The views of a scene show one set of named points, each view turned or mirrored, and shifted as a whole, with a little noise and some points left out.
(in the rows, 128 means zero)

Scene 1
View 1
Q_185: [115 104 127  79 138 111 145 115 130 104 125 176 128 127 127 136 146 149
  83 163 138 145 108  80 143 176  95 111 120 126 178 117 127 179  90 117
  73 113 133 150 151  62 116 141 131 131 132 146 126 186 120 129 174  81
 143 107 112 142  96 116 180  84  93]
Q_125: [138 105 131  93 146 122 117 109  96 171 123 126 153 100 127 102 155 110
 105 124 122 158  96 113 156 129 118 164 156 183 145 149 111 102 138 149
  96 137 111 122 151  97  92 142 112 122 107 132 105 172 107 116 150 158
 120 153 127 109 120  95  93  86 145]
Q_377: [125 134  93  98 130  91  80 150 132 127 161 109  92 156 148 118 106 180
 138 158  98 175 160 123 146 116 113 190 134 138 162 150 151 141 153  88
 129 112 159 106 163 141 117 154 161 135 112 159 120 203 122 197 134 124
 156 146 116 173 146 118 108 144 199]
Q_492: [113 120 113 107 117  96 105 130 137 117 144 126 114 105 128 147 130 148
 128 147 111 187 156 125 171 126 110 181 109 124 168 150 140 143 103 126
 155 104 152 122 161 128 102 141 162  93 113 136 144 206 126 138 175  91
 123 113 120 183 125 154 152 125 152]
Q_522: [ 97 154 104  48 111  60  93 170  83 162 159 131  71 185 152  97 112 157
  97 117 134  82 155  91 115 115 111 136 104 197 184  80 146 185 151 102
  96 108 142 136 143  88 108 194 118 148 137 171 109 207  97 220 113 167
 182 113  83 101 131  58  72 113 196]
Q_39: [ 87 134  60  75  88  68 103 180 139 145 162 100  58 184 145 132 109 151
 110 119 116 128 172 128 135 100  99 169 101 169 182 117 169 150 160  95
 131 120 121 119 184 134 110 153 142 110 127 162  97 197 116 221 137 114
 176 109  94 157  99 101  72 115 209]
Q_46: [108 132  92  81 118  83 102 154 129 126 153 130  86 163 142 127 114 170
 114 150 116 143 153 110 134 126 102 157 117 147 177 122 151 166 138  94
 110 109 146 122 163 113 116 158 149 133 124 161 118 200 120 194 140 112
 166 123 104 156 120 105 118 121 174]
Q_534: [106 142 157  64 113  81 113 125  84 131 132 176 128  92 120 132 144 136
 105 134 151 114 149  83 145 143 122 124  74 149 184  92 116 196  61 155
 133  75 167 157 125  62  93 185 134 103 127 144 173 216 119 115 174 113
 129  81  98 115 137 122 182 100 104]
Q_236: [ 90 115  85  64 101  78 123 162 106 168 145 109  75 173 150 124 127 121
  74  93 137 111 134 107 147 118  95 141 111 202 174 100 151 148 155 117
  95 146  93 136 167 106  97 158 108 116 138 149  79 191  88 195 133 144
 162 103  96 118  74  74  50  85 196]
Q_30: [128  85  90  96 141 136 160 115 153 143 114 142 139 135 118 125 161 117
  85 147 127 156  78 111 135 150  95 139 163 154 161 153 130 105 145 123
  64 149  76 127 189  81 116 104 110 128 114 136  78 143 125 130 166  99
 148 149 129 133  72  99 115  57 113]
Q_455: [138 142 118  82 139 116 118 124 119 155 122 159 150 113 108  97 153 140
 137 161 120 125 117 112 102 121 130 152 141 157 165 139 116 128 131 132
 105  88 134 120 168  71 113 150 129 139  99 153 132 159 153 133 154 132
 158 163 119 106 152  96 144  87 110]
Q_597: [113 164  92  63 118  72  84 169 106 153 158 133  86 175 139  95 110 174
 133 144 117 106 165 107  99 104 123 159 115 171 179 107 145 167 157  94
 115  90 157 117 157 101 116 183 140 150 119 174 126 197 128 213 119 151
 187 141  94 120 159  76  98 124 188]
Q_957: [116  98  94  85 124 104 122 137 106 176 134 100 107 147 146 112 140 109
  84 104 121 146 109 117 159 117 103 165 149 202 152 137 137 105 171 128
  92 162  84 121 167 118  95 137 107 119 121 137  71 174  90 167 134 159
 141 137 117 123  86  81  42  85 190]
Q_740: [152 114 124  91 166 129 115 110 108 151 126 146 153 128 131  88 146 148
 117 164 113 153  91 100 124 142 119 153 175 163 148 149 113 120 150 116
  66 125 127 116 154  82 115 142 122 162 103 149 102 165 121 140 136 153
 148 177 129 112 142  82 114  95 136]
Q_627: [122 115 134  87 132  97 104 124  87 156 138 126 124 113 140 114 138 127
  99 118 125 153 126 106 169 129 112 163 126 176 156 128 123 139 124 138
 116 129 133 130 138 105  93 160 126 114 120 137 117 201  96 140 145 151
 123 122 113 125 123 103 100 109 167]
Q_711: [ 97 149 110  73  91  68  99 158 108 147 149 130  95 122 125 133 127 138
 124 118 132 124 176 118 143 102 121 165  76 160 183 110 141 165 108 138
 163  85 153 134 156 107  95 174 146  91 120 148 150 211 126 163 159 117
 148  97  95 137 134 123 127 116 162]
View 2
Q_957: [201 108  84 111 137 135 139 136 157  93 113  79 123 173 178 170 140 157
 112 152 112 166 177 171  87 208 146  95  77 141 113 147 148 128 157 129
 100  96 153 200 116 131 105 128  83 131 136 106 155 146 154 129 129 121
 152 108 163 108 181 106 124  49 119]
Q_534: [100 148  90 111 146  87 158  79 133 130 131 170 100 139 118  69 105 163
  86 203 163 138 143 110 163 149 174  82 118  62 111 114  87  90 130 135
 114 117 127 108 107  90 183 137 136 147 145 110  58  66 107 156 173 110
 139  65 167 151 121 107 124 120 211]
Q_377: [125 150 113 145 133 117 131  83 139 107 150 100 166 154 130 127  72 121
 130 155 122 167 128 173 111 155 154 176 115 162 114 123  84 182 123 120
  74  96 146 157 133 143 118 113 106 129  95 126 146 107 120 166 138 176
 139 113 151 144 200 141  92  27 152]
Q_627: [153 147  98 117 142 121 153 111 135 107 119 130 123 157 159 123 118 150
 114 170 127 161 161 156 119 185 159 101 105 105 119 132 116 110 145 131
  80 110 146 171 112 131 138 132 106 126 134 112 123 112 126 140 139 112
 147  96 157 124 158  96 103  75 146]
Q_597: [147 115  57 162 139 101 152  53 143  94 158  92 123 154 114 153  57 125
  81 188 140 146 136 133 126 153 175 174  94 135 108 134  89 175 171 131
  96  67 122 168 126 111 128 125  75 144 110 131 140 126 113 171 173 193
 158  79 164 127 186 148 100  64 167]
Q_236: [198  72  51 127 133 114 147 105 203  81 135  81 112 171 152 153 118 169
  83 158 116 161 168 147 106 195 158  90  66 133  86 144 137 151 164 126
 124  87 147 191 114 114 124 139  83 157 129  85 121 150 141 145 148 128
 155  89 173 122 196 115 117  37 151]
Q_46: [131 111  92 138 130 102 137  84 169 110 148 103 141 146 122 127  87 137
 112 164 130 159 128 153 112 145 156 148  97 148  97 125 100 175 134 127
 108  92 144 141 130 116 132 121 109 144 111 115 116 111 120 167 152 164
 138  97 156 146 185 139 110  47 172]
Q_30: [157  93 124  84 136 125 108 177 139 141  95  86 123 141 162 175 177 154
 149 149 138 149 159 173  61 170 119  98  71 157 116 130 172 119 131 145
 145  95 161 121 137  93 106 104 105 122 158 127 142 114 176 128 129 120
 121 107 159 115 134 125 186  98 135]
Q_455: [121 147 108 109 149 115 129 110  78 140 117 111 116 143 130 150 114 129
 111 193 166 133 147 137 111 161 149 141 100 117 145 125 114 107 144 143
 113  82 128 126 127  95 126 105  95 124 147 154 146  87 146 142 162 158
 142  83 166 121 121 141 163 127 162]
Q_711: [126 146  78 125 140 105 143  70 145 108 146 118 133 178 117  81  79 158
  78 181 145 148 148 125 158 176 167 109 110 109 117 117  67 133 118 108
 110 113 130 152 106 117 147 130 116 164 115 100 103  89 128 159 161 146
 156  81 179 155 178 139 116  50 197]
Q_740: [144 138 118 116 143 121 139 130  94 129 110 116 114 127 155 181 130 120
 141 176 141 148 147 164  81 156 147 148  97 130 133 138 145 115 165 157
  85  79 143 140 138 112 121 108  91  96 150 156 159 112 136 137 144 143
 134 102 144 103 124 112 135 122 123]
Q_125: [162 153 112  97 148 135 139 139  97 122  99 116 116 156 175 151 146 144
 128 171 134 155 173 163  99 196 147  98  98 111 140 136 139  86 148 140
  84 106 147 170 115 123 121 119  98 111 152 132 151 111 149 122 133 111
 142 101 158 110 134  98 135 102 123]
Q_39: [165  92  66 142 128 109 129  83 198  88 156  67 147 178 125 130  82 154
  88 153 119 161 145 153 116 177 152 136  81 164  93 129  94 194 132 107
 125  91 144 175 121 125 114 126  94 170  98  90 131 133 143 166 149 171
 153  97 175 147 223 153 115   0 171]
Q_185: [103 100 120 100 134  89 135 128 162 145 119 147 113 109 128 116 145 156
 135 171 152 147 128 144 102 120 146  98  96 116  93 116 138 122 128 154
 136 105 153  77 135  81 161 119 138 127 153 119  69  82 125 154 153 111
 109  85 149 146 118 111 149 117 187]
Q_492: [ 98 172 139 105 136 115 119 106 132 132 130 128 167 161 134  72 107 146
 134 157 134 162 137 163 132 164 146 117 125 136 123 107  77 137  81 111
  96 132 153 121 118 132 137 114 145 142 110 109 109  69 138 154 131 135
 129 110 159 166 171 130 123  42 179]
Q_522: [179  82  30 164 136  94 172  54 185  75 157  98  95 154 125 158  70 145
  63 185 131 153 146 124 125 165 182 139  78 115  86 146 110 168 194 138
 101  64 127 188 118 106 140 145  70 149 121 110 115 150 102 166 178 163
 162  73 165 119 188 123  88  64 165]
View 3
Q_522: [212 117 111  37 146 155 143 156 155  75 197 154  79 173  86 145 144 164
  70  92 131 185 158  94 140 116  96  68 143 128  94  83 144 106 123  79
  97 113  99 160 102 181 148 148  98 173 123 141  98  71 146 139 109 113
 213 110 107 185 109 196  80  62  91]
Q_455: [156 101 148 136 118 151 161 122 131 105 143  74 142 169 113 147 153 116
 108 124 125 112 156  99 161 118 138 114 121 147 130 121 136 130 113 119
  88  98 202 122 125 140 121 134 146 127 158 127 121  76 138 134 128 128
 189 119 109 133 100 143 116 101 163]
Q_534: [164 141 126  97 115 185 178 159 161  75 194 106 147 163 118 117 120 190
 169 141 142  81 145 114 195 115 167  95 177 138 136 170  75 150 160 122
  93  97 181 104 165 133 162 144  96 109  97  95 103  83 124 139 102 113
 192 112 108 152  85 182 148  52 119]
Q_740: [149 113 143 151 122 125 145 122 115 103 135  76 132 138 102 163 146 118
  92 106 123 122 125 107 144 104 109 107 101 135 108 101 149 134  99 131
  97 103 159 159 116 128 138 124 129 127 187 151 135  85 127 147 154 136
 179 137 106 105 126 142  97 121 157]
Q_627: [152 121 121 106 129 141 165 147 133  93 147 124 148 156  96 169 119 159
 107 116 126 125 121  88 164  98 146  85 143 114 113 129 134 127 144 139
 116 120 116 164  98 108 152 130 107 131 142 150 128 107 134 148 119 109
 161 133 108 136 117 162 125  84 117]
Q_125: [129 115 144 140 137 127 159 134 112 112 128  93 166 145  93 184 126 131
  91 105 111 105 112  82 174  87 146 103 112 118 123 122 156 112 129 153
 122 102 138 168  97  96 146 125 123 135 175 151 129 102 129 148 133 106
 156 144 105 118 106 151 119  94 144]
Q_597: [212  94 106  55 118 157 162 132 156  76 163 137  88 193  97 144 155 140
  77 115 143 188 179  97 125 139 103  78 147 141  95  86 139 132 117  82
  80 130 132 144  88 182 127 141 127 153 125 147 114  76 160 134 111 132
 210  99 116 175 125 164  91  88 114]
Q_39: [208  89 112  32 145 161 140 158 181  76 165 174  91 210 124 164 133 149
  90 104 124 207 175  84 109 109 138  69 153 119 103 116 194 112 134  81
 107 170  93 153  62 134 105 164 142 164  93 143 139 126 138 135 103 117
 157 122 114 176 114 144  97  99 111]
Q_46: [199 107 112  74 124 161 145 149 169  73 168 140  96 186 125 146 139 153
 119 120 137 172 162 107 114 116 127  79 151 129 100 124 153 146 125  91
  92 156 127 141 102 138 124 149 131 131 109 138 143 113 131 140 123 138
 172 121 113 145 127 143 104 110 123]
Q_185: [160 147 150 126 137 164 122 166 165  75 197  92 123 139 147 124 124 172
 179 117 125  89 130 135 149  89 147  99 138 132 126 172 132 151 128 107
 103 120 176 112 180 111 144 160 113 101 118  93 141 106  85 149 144 135
 166 139  99  99 100 154 121 105 146]
Q_377: [197  89  96  85 103 150 165 127 160  76 130 142 112 196 116 164 142 143
 106 134 147 187 161  98 100 129 127  76 156 128  88 115 149 167 125 109
  86 176 116 158  67 132 122 127 140 117 118 169 156 124 152 145 121 147
 161 115 122 142 154 122 111 129 124]
Q_957: [151 108 138  94 165 122 133 151 128 107 142 135 132 158  97 193 121 133
  65  80 100 155 120  71 148  75 133  84 107 107 111 103 203  83 124 127
 137 126  84 189  68  98 131 145 127 167 159 162 134 118 124 145 123  96
 143 153 104 138 103 154  95  98 123]
Q_236: [181 117 133  47 175 145 122 174 156  89 182 158 100 169 105 171 119 156
  78  75 105 172 140  79 145  81 130  73 128 108 112 109 196  79 134  95
 129 129  77 172  84 124 132 164 114 180 123 138 120 111 118 139 112  93
 162 139 101 163  91 178  88  75 102]
Q_492: [165 103 112 107 103 167 175 143 171  78 135 129 154 195 137 156 120 161
 158 152 139 129 150  99 135 113 180  85 173 124 119 171 132 168 155 132
  98 168 147 130  94  90 123 138 142  95  99 137 157 141 133 145 111 133
 137 126 118 128 125 120 149 114 135]
Q_30: [137 116 175 142 163 131 102 154 138 110 153  82 132 143 143 169 132 118
 116  86  94 111 125 103 140  68 144 113  90 124 132 138 208 102 107 118
 125 120 159 144 126  84 109 160 154 138 164 121 153 117  90 146 153 123
 138 163  96  91  89 127  99 130 173]
Q_711: [184 105 110  61 119 179 182 154 171  79 162 144 137 206 116 147 127 171
 128 138 137 143 170  85 160 124 168  82 178 131 125 147 122 135 160 112
  96 139 144 125  95 130 130 149 126 133  87 124 118 108 149 135  85 109
 174 108 118 176  98 158 140  68 113]
View 4
Q_522: [121 176 141 138 124 125  78 140 170 149 111  60  94 112 113 133 229 139
 188 127 107 106 113 124 152 134  88 178 150 154 125 125 122  90  80 133
  68  61 142 118 123 161  66 170 138 162  53 140 113 238 137 180 136 103
  94 218 130 180 153 138  53  98 134]
Q_236: [137 176 117 153 118  97  97 128 182 155 119  83 126 111 107 129 212 165
 156 133 102 105 117 114 155  94 103 156 128 142 123 101 122 101  57 129
 103  55 132 101  68 136  87 169 117 160  34 146 108 188 113 145 198 127
 118 201 128 154 145 123  75 140 126]
Q_185: [137 125 126 155 154 167 113 118 100 116 145  77  84 144 151 116 125 151
 152 117  41 186 171 158 112 132 143 130 133 147 138 121 104 123 122 144
  99 121 150 113 110 121  95 149 131 113  90 192 155 116 150 106 139 126
  98 136 101 134  80 104 121 142 140]
Q_30: [127 145 111 171 101 122 111 100 157 146 128 105 126 147 116  85 129 158
 148 157 112 154 146 141 146 114 139  90 112 129 131  98  92 114  92 136
 140 119 149 105  47 108 129 147 152 132  82 178 164  81 127  96 188 138
 151 129 135 138  77 113 152 146 136]
Q_125: [ 98 132 140 141  80 146 119 108 149 152 129 122 162 122 141 108 152 144
 171 147 158 144 135 122 149 101 116 118 107 120 104 113  95 141 104 144
 147 113 155 103  88 111 138 165 136 171 101 165 111 146 104  92 154  84
 120 121 140 145 106 110 127 137 129]
Q_455: [101 124 145 142 112 144 114 100 149 145 132  81 114 145 148  84 137 123
 192 158 146 155 125 140 146 135 113 121 130 143 127 124 107 123 125 157
 114 131 161 109 130 137 126 127 166 153 129 159 149 130 155 121 107  81
 115 150 123 142 115 119 147 105 135]
Q_492: [103 128 118 127 191 126 150 125 126 168 170 102 146 146 139 114 119 162
 157 113  71 187 141 103  82 116 104 130 100 127 156  97 135 124 145 164
 116 118 160 102 131 139 112 155 130 177 106 120 129 126 106 111 161  73
  68 163  96 134 131 131 118 129  99]
Q_377: [ 84 165 123 121 174 112 124 137 157 192 148 102 141 152  96 106 156 157
 175 120  95 167 124  93  88 152  83 128 106 120 164  99 120  88 141 153
 103 106 164 121 125 160  92 177 161 198  88  92 138 164  96 152 161  72
  78 188 128 178 136 171  94  86 101]
Q_957: [115 169 120 149  88 106 105 120 183 169 119 116 160 115 101 115 187 163
 158 145 145 116 122 107 154  94 104 125 107 121 117  94 105 113  68 132
 138  78 143 102  53 121 118 177 131 177  53 144 108 163  88 121 205 110
 134 161 148 158 124 127 101 140 123]

Which points are out of place in each view (at most two, in the order of its rows)? Write - if all are in place.
view 1: -
view 2: Q_30
view 3: Q_185
view 4: Q_492
